Points, in no order, along strands that fork, close into loops and pass close to each other.
(in the rows, 128 means zero)
Two points are linked if the straight distance between their rows is under 120.
Z_537: [ 83 106 141 145 143 145 121 141 138  93 120 149 102 128 134 141 143  92
 160 109 181 152  47 127 136 139  77 128 122 123 195]
Z_785: [112 183 109 122  92 163 124 107 101 130 203 135 127  60  88 113  91 168
 149 142 124 141 165 148 106 150 154 133 156 119 138]
Z_534: [113  84 114 130 174 127  86 120 174 120 113 150 157 106 140 139 143 129
 130 113 141  43 143 129  80 140 111 153 119 123 169]
Z_2: [130 134 116 170 105  65 123 134  95  59 149  70  65 167 145 107 122 173
  98 151 119 141 166  59 137 105 198 123 102 140  70]
Z_710: [114 137 129 140 105 101 150  79  99  86 199  86  92 140 106  94 104 200
 132 156 123 117 158  79 132 111 173 118 130 158 106]
Z_904: [106 110 136 116 135 148  81 148 146 154  85 120 111 131 124 136 172 121
 142 118 176 151 130 175 113  98 101  89 175 116 145]
Z_850: [ 97 113 120 139 127  91  65 149 170  93  20 113 110 149 168 144 165  93
 114 122 126 131  67  96  99 120 173 139  92 123 145]
Z_184: [ 46 163  96 107  73 136 167 122 110 146 156 151 121  70  81 149 119 143
 159 135 168 131 152 107 141 108 158 148 130 131 192]
Z_477: [ 94 163 154 142  81 141 140  94  85  84 142  81  91 118 103  77  86 125
 165 143 167 161 122 141 148 131 154 119 128 172 164]
Z_499: [130 115  87 107 174 161 155 189 156 151 101 206 140 123  72 188 163 125
 122 112 142  99 110 121 114 117  68 152 134 121 167]
Z_574: [144 146 123 176 103  80 124 135  77  67 153  72  60 169 136 109 140 122
  83 171 111 167 112  85 147 116 171 125 118 129  82]
Z_867: [141 105 101 140 181 150 125 117 150 122 151 189 204  74 115 126  97 151
 149 120 143  41 176 148 133 132  84 143 154 144 153]
Z_487: [149 110 153 155 130 108 162 102  95 124 168  87 142 178 118 106 129 134
 112 167 128 125 140 113 187 115 101 130 127 174 100]
Z_193: [148 115  84 144 185 181 121 192 148 151 140 199 161 101  98 154 148 136
 100 126 128  79 116 134  97 115  47 149 143 108 132]
Z_199: [145 140  91  68 127 134 119 157 124 150 129 165 127  91  96 155 139 187
  83 115  75 122 120 133  76 130 148 115 173  99  93]
Z_175: [117 159 130 177  86 102 181 155  68 105 181  98 104 135 108 177 137 104
 126 155 139 166 115  37 147 133 143 118  86 114 142]
Z_355: [125 144  92 135 131 153 177 162 121 173 105 175 182 109 101 178 117 137
 151 123 131 114 161 119 153 153  88 152  83 106 176]
Z_110: [105  96 110 131 158 152  55 174 179 183  79 159 116 121 173 142 201 111
 142 111 185 157 148 188 110 109  84  94 163 108 141]
Z_821: [166 124 151 192 165 127 151  94 131 136 168 132 209 147 176 142 112 101
 145 151 126  96 186 142 153 149 103 126  98 145 137]
Z_611: [113  80 109 175 162 110 119 146 134  53  75 116  89 182 160 134 122  85
 147 127 150  88  79 124 144 112 107 152  64 164 167]
Z_4: [131 140 130 129 137 105 111 162 124 129 125 129 134 120 114 123 182 103
  80 154 110 166  37 104  83 119 125 129 191 116  87]
Z_27: [105 144 119 148  71  91 167 125  93 102 165  89  82 151 128 131  90 163
 142 111 126 148 200  66 180 109 176 140  82 128  98]
Z_203: [164 144 160 156 121 113 158  98  88 115 158 106 143 190 159 102  86 117
 154 126 120 153 159 115 198 152 130 129  63 137 138]
Z_819: [135 100 143 170 152 111 119 134 122 110 108  89 113 179 186  97 154  78
 104 150 162 153  82 138 145 101 130 136 131 140 110]
Z_261: [123  96 143 136 129  98 156 108 112  83 155  88 124 163  99  99 115 143
 115 163 134 105 123 109 144 122 124 132 145 166 125]
Z_684: [192 128 171 175 120  82 171 115  88 116 200 108 114 175 100 116 121 164
 107 165  97 145 148  87 169 129 102 137 125 147  73]
Z_271: [ 70 117 124 132  83 134  82 127 136 101  75 107  77 141 108 109 103 122
 178 101 197 117 138 148 179 100  99 124 106 160 211]
Z_19: [115 126 146 132 120 126 116 113 104  57 139  63  31 162 142  59 109 106
 119 160 126 153  86 124 142 112 175  93 137 160 110]
Z_750: [117 190 114 127  55 142 157  99 111 134 202 140 119  86  57 102  79 164
 157 138 142 161 163 138 129 129 145 155 144 139 158]
Z_913: [152 136 142 183 158 140 140  83  96 132 190 126 198 107 140 124 116 115
 139 149 126  95 157 134 113 154 108 117 133 138 123]
Z_343: [180 133 131 137 116 113 100  97 111 170 173 125 182 122 169 143 130 191
 120 136  80 150 201 114 129 157 167 107 148 120  60]
Z_447: [124 101 173  96 129 129 125  84 147  69 135 117  83 120  83  70 100 126
 155 139 114  99  66 159 114 115 133 153 139 154 155]
Z_661: [125 119 138 144 109  92 150  76 111  65 181 106 107 149  78  83  81 188
 139 159 127  95 136  99 152 103 135 147 126 169 129]
Z_540: [146 136 127 124  93 108 127  76 116 111 203 113 113 129  97 102 108 243
 133 125 117 141 183  99 123 131 185 116 156 130  78]
Z_376: [133 163 163 153 114 129 139 130  99  87 144  84  64 154 188 104 138  79
 113 148 111 220  81 110 147 131 191 101  91 108  98]
Z_360: [116 161 123  90 109 146 113 116 109 135 159 132 112  65  92 122  99 169
 136 128 111 111 153 140  72 144 151 122 135  95 148]
Z_593: [131 114 144  81 119 141 136  98 154 126  94 121 118 132 115 107  80 129
 156 100 107 123 131 155 131 139 133 129  98 123 147]
Z_262: [134 145 129 159 142 163 152 170 100 150 122 145 159 144 162 173 168  81
 141 129 152 174  78 104 132 172  92 115 112  95 150]
Z_79: [126 136 151 144 135 135 151 122 107 141 131 118 145 130 159 138 103 107
 148 130 141 127 138 129 121 156 121 124  99 103 148]
Z_502: [144 106 157  57 106 119 144 142 128 127  74 113  98 193 116 109 115 142
  93  99  98 149 124 136 176 115 130 123 106 139  91]
Z_443: [141 131  99 154 168 148  81 144 126 159 124 164 164  80 139 114 175 133
  71 141 119  92 107 123  55 115 107 138 172 125  77]
Z_920: [125 115 154 157 151 118 138 102 110  69 135  77  82 165 180  87 121  77
 127 159 139 165  89 130 162 117 144 102 139 165 124]
Z_70: [109 115 132  91 114 125  52 134 148 132  60  98  99 132 137 140 189 123
 114 118 139 132 115 155  93  97 142 104 170 108 132]
Z_336: [178 158 157 115 107 110 184 120 110 100 215 161 115 143  74 124  85 165
 139 113  78 155 150 106 140 151 123 154 106 104  96]
Z_432: [143 130 113 108 177 174  89 179 164 175  69 188 120 123 141 148 152 109
 127 100 110 145  78 171  62 129 108 129 130  80 134]
Z_608: [114 127 125 123  71 112 181 113 114 126 137 135 136 153  82  88  75 148
 139 123 165 126 162 158 207  93  96 164 133 191 174]
Z_285: [ 82 163  96 110  70 118 192 115 116 126 190 165 118  73  68 120 103 159
 142 149 128 135 173 117 149 101 148 178 123 145 173]
Z_425: [153  87 105  47 172 113 120 143 149 120 109 184 156  91  65 156 141 194
  96 121  87  75 145 146 142  91 116 122 178 143 123]
Z_114: [142 134 144 154  99 109 162 112  98 131 185 107 137 157  85  94  96 140
 126 143 142 144 143 148 201 118  89 134 139 196 145]
Z_39: [142 126 110 118 150 113 108 161 155 169  83 155 169 121 135 146 155 127
  87 126 110 115 143 133  99 146 141 146 129 116 107]
Z_908: [121 114 157  83 134 158  86  93 179 122  83 134  77 129 140  93 123  85
 167 108 139 136 115 206  95 125 122 124 116 116 167]
Z_327: [122 172 174 135  83 154 134 109 104 123 190  83  96 100 147 104 104 103
 157 144 110 203 154 128 106 164 189  95 112  94 120]
Z_697: [128  89 176 123 150 131 104  69 156  82 131 106  69 144 140  68 122  85
 145 139 129 116  61 163 100 118 126 121 142 165 134]
Z_585: [101 115 133 123 110 116 139 151 115  70 103 106  68 151 119 130 141 102
 128 129 143 134  45 106 132 128 123 119 125 143 131]
Z_938: [ 76 138 139 130  86 146 116 108 116 100 101  83  80 120 113  95  97 110
 164 124 194 142 124 157 158 117 133  92 130 168 190]
Z_865: [112 136 128 102 174 174 106 183 163 155  77 192 112 115 112 156 144 113
 147  98 144 148  73 163 104 144  75 119 109  82 159]
Z_490: [ 89 106 135 147 147 126 113 131 154  87 110 119  96 119 149 147 145  89
 162 128 162 112  60 125  87 140 124 126 123 104 189]
Z_854: [146 122 140 106 135 154 154 118 126 160 133 155 180 135 120 110  79 169
 146 116 111 127 180 176 175 142 107 125 131 140 143]
Z_392: [125 142 131 115 144 149 107 136 120 133 112 137 107  86 138 118 163 102
 105 134 116 152  52 159  60 120 113 114 195 101 103]
Z_188: [142 162 151 157 113 126 168 120  78  96 171  81 102 149 139 114  96 101
 152 135 112 177 115 112 174 155 142 128  62 118 145]
Z_254: [110 152 109 155 105 102 171 164  99 143 167 119 120 120 105 181 162 113
 104 145 140 135 108  45 117 141 133 133 128 101 110]
Z_180: [118 125 123 136 157 151  95 144 172 173  88 176 114 131 189 112 167  57
 114  92 136 182  79 197  96 115 131 121 138  92  90]
Z_948: [171 102 142  87 160 108 152  86 148 125 139 149 163 117 145 101  96 162
 140 119  46 107 138 127  99 146 160 146 121 108  84]
Z_446: [129 120 144 108 107  95 139 118 126 105 141  93  84 142 139 110 116 155
 124 130  96 146 137  88 107 132 193 126 112 116  94]
Z_252: [114 203 154 139  96 174 118 107  94 158 188 102 105  93 144 119 108  92
 177 138 122 205 121 165 104 152 155  78 142  91 135]
Z_102: [169 143 142 158  96  91 125 105 100 148 193 113 147 133 136 149 137 189
 115 146 107 152 203  99 164 129 151  96 143 127  66]
Z_483: [116 100  97  68 124 129 117 156 174 147  59 160 130 130  86 199 143 158
 128  98 133  92 178 138 158  96 116 124 123 121 179]
Z_769: [122 100 162 124 145 153 115 131 170 114  76 143  86 167 190 109 135  58
 153  89 145 147  66 164 142 123 109 133  97 109 146]
Z_12: [195 128 114 112 198 158 129 110 114 172 135 178 190 114 148 132  99 124
 104 111  72 111 138 161 119 152 131 154 131 111  84]
Z_142: [113 146 142  90 142 169 133 146 153 132 100 153 110 106 108 138 109 110
 154 112 129 144  56 164  97 155 115 112 131  90 164]
Z_967: [ 93 112  83 178 147 152  99 201 174 178  84 165 153 127 165 180 184 122
 143 126 189 115 133 115  98 130  80 142 130 115 142]
Z_900: [126 140 144 102  91 112 191 151  96 109 165 125  88 137  91 134 115 131
 121 116 116 175 113  90 145 130 139 131 118  97 105]
Z_782: [131 177 133 129 129 190 111 111  98 159 162 111  98  74 174 104 115  76
 160 135 123 172 110 180  82 148 157  84 161  90 107]
Z_888: [122 164 151 138  82 117 185 151  89  95 182 105  83 127 107 137 112 104
 149 133 120 182 102  80 139 162 153 123  92 111 134]
Z_632: [127 118 121 137 150 134 137 128 123 130 161 134 165 119  92 138 136 138
 124 148 155 102 141 135 121 121  67 131 173 154 125]
Z_35: [ 80 140 140 160 108 158 123 125 151  87 111 131  81 122 132 117 117  86
 169 107 185 173  46 155 155 122  85 126 149 136 195]
Z_885: [123 136 146  91 113 138 106  94 130 147 127  78  93 132 122  93 127 146
 137 137 133 143 148 169 113 107 150  86 173 146 110]
Z_807: [120 144 145  81 131 142  89 142 177 169  59 133 101 127 184 122 144  97
 125  97  95 171  89 155  90 125 189 116 123  84 101]
Z_901: [ 96 119 117  94  92  99  91 115 141 124 101  96 111  93 111 136 167 163
  88 137 141 101 149 100  77 122 184 113 171 141 123]
Z_440: [102 100 117 108 104 105  96 129 135 105  48 105  95 171 142 145 118 128
 143  79 141  77 143 123 175  88 117 130  80 134 170]
Z_414: [122 131 136 104 114 138 143 102 143  96  99 118 111 139 121  85  63 111
 162 104 137 104 135 139 155 138 131 153  66 154 187]
Z_344: [ 64 165 103  81  80 149 126 143 142 156  79 145  95 116  76 159 132 141
 172  97 181 142 147 157 150 100 124 117 120 130 210]
Z_931: [144 112 162 155 153  95 130 128 132  97 124  95 114 172 155  89 155  90
  75 153 124 155  67 112 112 106 159 138 134 135  77]
Z_335: [140 122 139  73 143 139 153 107 139 126 115 136 139 145 142 116  74 134
 145 115  66 107 133 134 125 176 156 142  91  98 123]
Z_358: [125 152 163 148  70 149 143  93  90 107 195  92  82 119 113  86  93 135
 166 151 133 171 134 146 122 157 173 109 134 127 139]
Z_330: [179 126 119 114 158 133 130 110 124 145 146 151 177 103 142 118 118 169
 108 118  50 119 140 139  93 159 135 143 134  92  81]
Z_641: [105 110 135 130 151 147 100 105 147  86 128 104 110  99 144 118 136  98
 148 142 136  85  78 125  52 145 167 127 119 120 159]
Z_777: [152 137 124  93 102 119 180 123 123 111 192 152 139 105  90 133 100 177
 141  96  81 139 180  99 122 161 149 148 106  87 120]
Z_469: [172 111 128  96 179 154 129 124 140 161 123 173 180 120 124 104  96 178
 122 113  90 128 169 213 168 121 100 114 162 143 119]
Z_827: [119 101 106 178 193 148 102 129 152 169 127 157 160 113 196 135 146  69
 138 119 168  98 132 143  78 141 101 141 121 108 134]
Z_954: [ 85 116 109 108 104 110  90  96 119 127 136 112 125  92  91 152 162 179
 115 151 158  69 162 108  94 102 144  87 180 148 142]
Z_989: [125 136 124  92  91 108 194 142 115 130 155 148 135 119  83 134 118 154
 125 114 111 137 157 100 165 122 134 140 109 126 126]
Z_415: [115 133 113 160 147 106 127 172 127 114 122 125 137 117 128 150 186  96
  99 146 139 155  51  85  96 136 122 128 143 123 126]
Z_614: [103 118 105 122 123 125 126 133 136 137 143 152 151  88  96 145 163 145
  96 154 144  63 146 101 108 114 123 127 167 153 129]
Z_251: [130 132 142  98 111 117 130 104 112 131 159  91 104 116 130 101 112 148
 122 139 119 140 146 119 113 130 147 115 157 134  91]
Z_296: [154 143 151 155 113 108 119  56 120 108 226  93 121 129 137 107 108 209
 147 137 111 132 190  94  99 165 206 120 133 109  81]
Z_283: [139  78  76  76 146 113  96 166 171 143  60 165 176 109 101 202 151 163
 107 112 110  82 176 117 146  96 122 137 148 133 139]
Z_616: [125 156 100  66 122 150 120 149 138 144 117 138 115  75  97 145 130 155
 123 114  80 113 118 140  55 139 156 114 142  68 118]
Z_257: [184 132 108 160 141 138 122 155 128 186 152 157 225 122 146 183 135 134
 115 134  95 124 200 125 166 150  84 115 127 121  93]
Z_547: [163 140 175 148 113 103 165 100  97 102 200 114 130 169 105  99 102 158
 118 136  73 142 143 113 139 146 131 128 129 126  82]
Z_213: [110 103  96  94 130 138 169 163 147 135  76 187 136 141  56 189 155 124
 138 116 147  87 112  95 141 107  77 173 104 148 166]
Z_837: [169 103 123  96 165 101 130 105 157 132 148 146 178 131 101 128 140 189
  99 145  87  59 126 129 146 110 105 129 188 157  73]
Z_78: [128 121 141 141 161 134 121 106 128 102 161 112 123  95 151 105 135  94
 125 159 123 107  82 140  39 147 153 124 153 113 120]
Z_761: [ 98 133 145  85 108 132 152 146 118  96 124 133  89 120  67 125 132 109
 143 115 139 143  60 124 123 110 108 125 141 136 155]
Z_7: [114 111 141 136 141 116  84 131 177 117  53 132 106 164 201 120 158  62
 133 105 131 147  66 134 103 126 158 144  96  96 128]
Z_533: [147  99 150 115 151  88 145  96 136 106 146 123 136 152 101  96 141 166
 106 160 111  82 112 113 129 111 123 135 158 159  97]
Z_659: [103 160 126  95  84 130 167 141 133 126 131 157 102 109  54 130  95 129
 139 117 155 163  89 134 157 117 105 141 121 152 177]
Z_65: [104 137 118 157 113 113 107 157 137 153  64 108 145 126 176 158 164 107
 109 121 145 154 111  87  98 159 163 128 117 109 136]
Z_683: [102 118  88 156 154 151  63 179 155 176  93 155 154 113 165 151 176 134
 124 110 186 109 174 155  96 134  88 103 142 104 151]
Z_812: [124 165 119 165 133 125 154 193 105 169  95 129 149 134 150 193 178  97
 129 107 144 186  81  83 130 182 128 118 107  75 125]
Z_90: [145 122 163 184 155 137 133  79 113 153 161 121 125 174 205 105 147  41
 127 143 152 177 101 180 129 113 161 102 147 141  87]
Z_198: [133 103 148  84  85 108 119 129 118 105  89  84  65 183 126  95 125 141
 105 113 113 141 117 124 164  79 142 111 143 151  79]
Z_936: [127  98 131 107 139 133 147 143 141 125 121 142 143 137  82 124 129 147
 132 143 149  83 123 133 147 101  67 147 146 160 156]
Z_515: [124 104 108 166 179 124 106 123 155 154 117 144 191  99 178 133 149 118
 120 139 162  73 152 121  81 146 112 143 139 131 136]
Z_218: [134 113 149  85 110 135 146 109 164  85 117 165 106 123  60  86  99 130
 144 118 114  96  82 167 119 122 113 157 119 155 189]
Z_349: [137 157 114 174 143 159 165 139 104 169 160 168 208 107 127 158 105 106
 154 127 142 107 165 107 140 176  82 148  90 106 161]
Z_856: [155 158 155 125  98 103 125  96 131 102 189  95  97 123 154 108 101 176
 126 141  69 158 173  98  84 154 202 127 108  92  70]
Z_994: [178 160 135 112 145 136 101  72 108 168 170 124 165 103 168 116 107 169
 132 114  78 121 177 145 108 151 169 120 141  98  78]
Z_52: [138 148  93 127 137 155 155 130 125 134 178 188 210  56  84 129  86 154
 142 139 121  68 181 135 150 140 100 154 132 149 174]
Z_400: [114 123  99 177  96  88 134 138 115 125 140  77 134 146 130 156 151 144
 100 170 143  94 163  74 169 112 126 129 128 165  91]
Z_153: [ 93 138 107 140  94  91 138 128 104 107 129  71 117 120 126 151 142 130
 116 139 167 105 136  75 136 118 155 125 125 140 123]
Z_591: [ 96 140 103 185 110 112 115 147 122 135 102  75 152 131 160 177 156 114
 120 145 172 118 130  84 118 147 161 126 110 130 137]
Z_633: [ 95 132 115  87 121 137 108 159 175 143  66 156 105 125  81 180 145 143
 145  83 180 114 150 158 145 101  91 119 103 125 210]
Z_354: [112 113 120 177 127 134 140 140 112 143 128 100 165 119 166 156 136  93
 146 140 173 117 147 103 126 148 119 120 113 122 158]
Z_898: [125 148 147 108 137 151 157 137 120 136 139 122 126 104 129 134 124 106
 132 121 103 153  91 126 103 170 126 125 115  96 133]
Z_872: [103 159 138 115 101 138 130 164 108 150 122 115 112 128 126 149 161 105
 135 112 186 194 102 131 140 145 105  79 175 107 142]
Z_16: [119 113 120 150 127  74  87 143 142  96  59  95 117 148 163 123 134 117
 102 136 108 107 112  78 123 126 189 167  76 121 125]
Z_366: [147 125 152  58 115 130 162 141 119 154 109 131 117 165 105 130 103 160
 107 112  95 163 162 158 179 114 121  97 147 128  91]
Z_201: [150 141 142 167 130  88 135 142  95  84 129  79  81 171 167  90 147  92
  87 154 104 199  74 103 135 122 183 118 105 126  71]
Z_781: [139  83 152 122 155 116 107 132 143 119  75 117  85 184 167  98 150  85
 116 113 152 142  87 148 147 111  97 133 112 138 124]
Z_457: [103 128  83 170  93 107 128 153 124 156 137  98 180 118 127 190 162 155
  98 173 164 100 189  66 173  99 120 119 161 160  86]
Z_83: [127 120 104 112 138 143 141 141 136 157 119 138 187 128 115 147 113 166
 136 122 143 104 210 146 187 111 104 122 148 158 141]
Z_857: [140 131 164 168 151 139 123  99 105 140 148 105 137 147 172 108 131  71
 142 141 146 140 127 171 121 142 139 109 129 125 115]
Z_127: [ 65 159 111 105  73 141 151 145 120 144 119 112 107  88  79 148 134 138
 155 126 189 141 157 114 139 101 135  96 148 139 193]
Z_869: [104 128 112 107  88 114 160 127 119 150 142 134 155 120  83 164 113 164
 139 127 146 111 175 122 187  93 104 134 133 159 132]
Z_29: [190 148 113 174 176 167 104 120 109 175 188 152 207 107 184 154 134 123
 106 145  93 101 176 148 146 150  68 119 146 124  85]
Z_972: [155 148  98 154 143 150 142 124 114 155 183 175 204  62 118 150  96 126
 139 132 119  77 186 101 149 165  90 139 114 124 156]
Z_602: [159 143 134 212 133  60  96 110 147 146 132 124 189 141 174 108 158 139
  87 163  74 153 174 100 137 137 194 151 107 148  56]
Z_340: [146 128  80  51 161 142 131 153 125 141 135 182 145  84  66 158 126 194
 105 112  61  91 139 142 125 103 128 119 160 113 129]
Z_238: [117 117 149 119  99 101  99 135 105  91 112  64  51 168 138  91 137 120
 101 150 131 160  86 114 140  72 144 101 152 162  92]
Z_72: [136  91 176  73 146 142  79  79 168 123  78 132  88 153 118  94 138 109
 144 104 117 118 109 198 107 112 120 110 152 134 140]
Z_965: [141 147 122 156  79  78 145 126  96 135 176  93 121 152 128 150 119 169
 121 123 131 154 220  78 173 121 158 125 109 129  71]
Z_575: [171  88 144  74 179 124 119 100 158 140 128 156 164 142 119 111 128 181
 120 109  89  99 148 168 159 105  99 129 174 159 104]
Z_326: [155 149 144 104  94 128 170 116 112 143 133 119 142 166 140  96  74 141
 146  93 108 157 176 142 194 163 141 148  71 133 136]
Z_166: [117 111 103 102 122 120 159 162 135 120  81 148 103 155  79 170 143 120
 113 113 134 115  80  84 153  99  93 161 107 144 134]
Z_264: [142 109 134  68 148 150 127 105 162 108 112 180 131 107  67 122  89 156
 146 116  84  83 105 176 125 124  88 155 116 135 180]
Z_194: [146 171 139 140 111 167 118  85  97 152 173 132 156 107 101  70  98 162
 145 144 146 136 158 191 130 137 104 117 164 166 140]
Z_93: [130 132 129 114 126 138 113 152 148 177  70 128 142 146 163 125 154  99
 107 121 132 165 105 131  99 142 151 133 123 106 108]
Z_129: [151  89 160  70 143 122 103  79 164 123  80 126  99 146 121 101 114 141
 132 100 100 102 148 164 129 103 138 124 125 140 140]
Z_693: [103 124 177  79 131 178 116 111 179 104  90 127  70 143 168  99 104  59
 169 105 113 129  63 181 124 141 144 116 102 114 158]
Z_63: [136  84 124 105 159 139 112 117 160 125 108 175 147 108  95 140 112 146
 144  98 135  54 145 162 102 141  90 156 108 123 194]
Z_121: [134 142 133  95 122 152 109  93 116 156 147 126 136 119  88  91 101 176
 133 125 139 147 171 182 143 121 130  99 199 157 116]
Z_367: [102  90 128  93 110 123 118  99 144  97  58 126 100 143 121 127  84 140
 155  97 128  68 156 138 178 105 131 140  75 165 177]
Z_780: [175 160 123 175 120 128 127 148  93 177 156 154 190 100 151 186 151 134
  93 143  81 140 173  96 143 157 109 121 122  93  74]
Z_551: [112 153 114 107  73 138 182 146 114 139 118 138 125 138  72 118  91 125
 143 116 178 148 124 156 196 113  82 161 116 161 195]
Z_838: [116  97  90 133 157 154 157 154 138 147 112 168 181 114 111 183 111 125
 146 117 127  69 155 107 136 139  94 154 102 134 157]
Z_735: [134 103 128 191 153 133 154 108 127 117 151 109 176 158 160 109  98 109
 155 146 155 100 151 123 162 142  83 149 109 177 151]
Z_584: [147 138 106 145 169 146 119 129 116 131 154 154 157  91 136 111 141 105
  98 141  92  95  90 135  57 148 115 134 148 101 110]
Z_554: [130 120 138 164 168 136 108 112 142 169 144 155 119 138 199 104 138  44
 108 128 147 183  71 202 108 106 147 115 151 112  70]
Z_303: [132 102 110 169 163 106 135 164 123  78  70 117 107 191 178 136 127  89
 130 125 141 102  66  78 142 131 104 163  64 160 123]
Z_746: [139  93 102 125 150 110 145 132 147 120 107 124 174 150 139 144 112 134
 141 114 128  73 159 102 143 141 119 151 111 140 135]
Z_363: [135 105 117 131 119  86 138 120 124 116  76  91 144 152 154 153 111 138
 120 122 105  97 149  82 146 139 164 150  83 129 124]
Z_745: [128  84 120 145 141 107 157 174 131 123  61 120 118 181 132 158 162  94
 116 132 137 125  78  89 153 126  98 164  90 141 129]
Z_798: [167 159 152 195 135  86 115 118 121 155 135 133 166 134 153 103 155 116
  63 168  70 173 132 101 103 135 178 147 121 124  54]
Z_151: [105 160 127 126 140 179  87 127 131 142 136 142 102  78 157 122 143  92
 143 118 137 176  73 179  77 119 124  95 186  90 119]
Z_752: [137 111  81 145 195 167  98 153 145 150 136 176 169  92 140 136 146 155
 111 124 144  68 147 172  99 100  63 131 175 119 126]
Z_23: [122 160 113 157  85 117 167 195 100 153 135 128 140 145 118 197 174 109
 107 123 130 175 106  71 141 149 130 125 110  96  99]
Z_243: [171 138 138 159 153 151 109  93 101 169 181 142 192 106 139 120 121 151
 146 151 114  97 173 136 148 137  93 108 147 137 101]
Z_86: [105  88 133 135 136 124 143 105 149  89 125 134 133 144  94 120 110 137
 140 122 156  71 126 136 146 100  71 154 122 184 190]
Z_995: [113 159 141 106  87 148 113 146 113 162 112  85 101 138 165 132 135  95
 140 122 156 215 127 134 131 133 160  78 143  94 125]
Z_775: [129  94 131 162 161 125 149 106 140  93 134 136 146 152 138  95 104  99
 153 134 176  70 116 145 145 133  77 161 100 180 177]
Z_94: [124 150 133 138  83  84 149 122  89  61 181  74  47 163 135 104  80 165
 120 129 117 149 164  64 167 113 169 119  80 126  80]
Z_566: [104 112  92 187 178 155 105 177 167 167  89 171 153 119 208 154 183  89
 148 109 173 136 110 136  92 172  93 142 102  89 143]
Z_691: [147 102  94 158 193 151  67 131 152 162 129 157 163 102 173 108 176 112
  93 129 142  70 137 168  77  91  85 148 177 120  87]
Z_451: [104 113 124 157 129 103 153 162 103  77 134 104 106 142 129 146 149  92
  91 150 138 155  54  74 129 125 136 129 124 129 120]
Z_138: [111 155 151 109  89 138 129 140 117 114 122  72  74 143 159 105 134  89
 130 130 124 196  90 122 140 132 169  99 125 120 109]
Z_479: [136 141 134  90 165 167  79 139 170 170  64 160 117 113 169 121 153  94
 110  95 106 159  95 204  69 104 149 122 132  80 111]
Z_372: [164 152 135 157 116 107 107 138  94 154 153 123 161 115 141 147 163 123
  85 148  80 146 147  95  90 155 153 126 117 106  73]
Z_685: [114 105 123 101 108  93  51 119 163 127  57 114 124 111 108 143 170 144
 107 122 130  96 146 120  86  98 155 121 146 128 144]
Z_724: [153 113  75 103 163 112  90 166 160 156  62 170 206 104 113 182 156 152
  91 117  91 103 156  97 103 135 140 156 130 127 109]

A fork is a point with three links, a tip a point with one. Leave the first point through the second and follow the links. Name the first fork or tip that comes.
Z_611 / Z_303 => Z_35
Z_904 / Z_110 => Z_697
Z_710 / Z_540 => Z_194
Z_685 / Z_901 => Z_602

How many points has the smallest loop of links through each point below? Write - if it is on no loop.
Z_869 => 14
Z_865 => 10
Z_908 => 21
Z_995 => -
Z_761 => -

A tip is a point with one link. Name the tips that can be reached along the links from each point below, in the order of the rows.
Z_447 => Z_697, Z_602
Z_856 => Z_271, Z_262, Z_326, Z_194
Z_283 => Z_425, Z_457
Z_752 => Z_611, Z_35

Name the points in between on the shortest way along the links from the first point to the second, in order.
Z_251 / Z_392 => Z_446 Z_856 Z_296 Z_540 Z_710 Z_661 Z_261 Z_487 Z_114 Z_608 Z_551 Z_659 Z_761 Z_585 Z_451 Z_415 Z_4
Z_995 / Z_414 => Z_138 Z_376 Z_201 Z_931 Z_819 Z_781 Z_769 Z_693 Z_908 Z_72 Z_129 Z_593
Z_479 / Z_785 => Z_807 Z_93 Z_39 Z_724 Z_283 Z_483 Z_633 Z_344 Z_127 Z_184 Z_285 Z_750
Z_27 / Z_838 => Z_94 Z_2 Z_574 Z_201 Z_931 Z_819 Z_781 Z_769 Z_7 Z_850 Z_16 Z_363 Z_746
Z_110 / Z_29 => Z_904 Z_70 Z_685 Z_901 Z_954 Z_614 Z_632 Z_936 Z_86 Z_775 Z_735 Z_821 Z_913 Z_243
Z_23 / Z_446 => Z_254 Z_175 Z_888 Z_900 Z_989 Z_777 Z_336 Z_547 Z_684 Z_487 Z_261 Z_661 Z_710 Z_540 Z_296 Z_856
